Points on a hilly landscape, in no order, each with its height.
A ball rolls from a point to whichever of its 5 nearest points has the largest drop for the distance, and stops where none of them is lower. Distance is the straight distance between rows; heights are no part of it.
Q275 h=28.7: [ 62 137  85 151  88 113  94  88  98]
Q399 h=49.1: [ 60  94 105 144  97 103  94  63 101]
Q247 h=32.2: [ 93  73 106 122 108  95  93  65 103]
Q767 h=34.0: [111 132  88 105 121 146 118 111  72]
Q799 h=45.4: [ 69 142  88 145  95 124 102  94  95]
Q759 h=31.1: [ 55 137  87 161  81 105  87  78 110]
Q876 h=35.9: [ 77  78 104 130 106  95  94  61 103]
Q526 h=33.4: [ 86  81 105 122 110 101  94  68  99]
Q241 h=43.5: [131  91  97  70 106  87 101 113 105]
Q903 h=41.4: [145 106  94  69 115 108 104 125  90]
Q531 h=46.5: [140 108  90  82 126 124 107 117  86]
Q518 h=26.0: [109  76 103 104 112  91  93  81 101]
Q324 h=42.7: [ 86 145  85 126 105 137 109 107  80]
Q136 h=29.8: [118  80 114  43  85  77 106 131 109]
Q57 h=25.9: [ 97  89 100 114 115 108  97  81  96]
Q457 h=19.7: [118  76 114  52  87  70 102 120 113]
Q33 h=23.5: [102 122  91 111 120 136 109 105  81]
Q415 h=16.9: [116  95  96 104 119 110 102  92  93]
Q365 h=20.3: [ 96 103  98 116 115 120 103  87  88]
Q34 h=10.9: [122  75 104  89 107  81  93  95 107]
Q853 h=59.1: [ 86  42 128  67  73  41  89  93 127]
Q542 h=20.6: [109 110  96 108 118 128 104  95  84]
Q390 h=38.2: [142  95  94  64 108  97 103 125 100]
Q959 h=5.8: [ 98  58 109 113 100  75  86  65 113]
Q866 h=41.3: [ 60 121  95 147  94 114  97  81  97]
Q349 h=42.6: [101 158  82 112 115 152 116 121  72]
Q965 h=64.5: [127 113  89  93 126 131 110 110  82]
Q385 h=2.8: [ 65 147  82 156  83 115  92  90 103]
Q550 h=24.2: [ 81 104  99 125 107 114 101  80  92]
Q133 h=31.6: [ 72 103 101 136 103 110  97  72  95]
Q868 h=61.9: [ 51 107 100 150  90 103  95  68 104]
Q722 h=21.2: [ 61 143  85 159  83 110  91  85 108]
Q762 h=31.2: [116  80 120  31  85  81 113 136 109]
Q321 h=17.9: [102  61 121  48  78  60 100 114 118]
Q51 h=44.6: [128  89 108  45  94  86 108 137 105]
Q249 h=6.9: [124  82 101  87 107  88  96 102 103]
Q410 h=33.3: [ 72  92 102 134 104 107  95  67  96]
Q4 h=12.9: [114  67 112  71  85  61  94 103 116]
Q236 h=32.0: [ 98 141  87 113 116 146 113 112  76]
Q380 h=11.7: [123  86  98  93 113  96 100  98 100]
Q699 h=41.5: [116  87 123  17  89  90 118 145 105]
Q832 h=42.8: [ 84 163  79 136  97 139 103 114  87]
Q618 h=15.2: [115  70 113  67  88  66  97 110 115]
Q150 h=55.7: [ 76 139  90 131 101 128 105  99  88]
Q626 h=18.6: [109  61 116  66  82  57  93 106 120]
Q361 h=41.6: [ 93  49 125  61  73  48  94 101 126]
Q914 h=22.4: [107  71 122  40  82  71 108 126 113]
Q822 h=8.9: [113  65 103  95 100  69  87  87 111]
Q751 h=54.0: [131  85 102  65 100  82 100 120 104]
Q817 h=17.2: [122  76 105  72  97  74  96 110 110]
Q654 h=44.8: [ 91 173  76 127 106 149 107 125  79]
Q293 h=35.4: [105  55 112  83  87  56  89  90 119]
Q67 h=30.6: [ 70 114  96 136 101 115 101  81  91]
Q595 h=38.6: [121  87 117  27  89  86 116 143 106]
Q460 h=30.5: [107  54 110  98  96  61  84  77 118]
Q714 h=28.4: [ 75 156  78 150  86 123  97 103  98]
Q43 h=23.1: [131  90  97  80 113  96 100 109  99]
Q851 h=34.3: [ 79 163  78 144  92 130  97 109  93]
Q824 h=42.5: [133 101  93  86 121 113 105 107  92]

For each start below, name the point where the ball stops.
Q51 => Q4
Q460 => Q959
Q903 => Q249
Q876 => Q959
Q390 => Q249
Q832 => Q385
Q762 => Q4
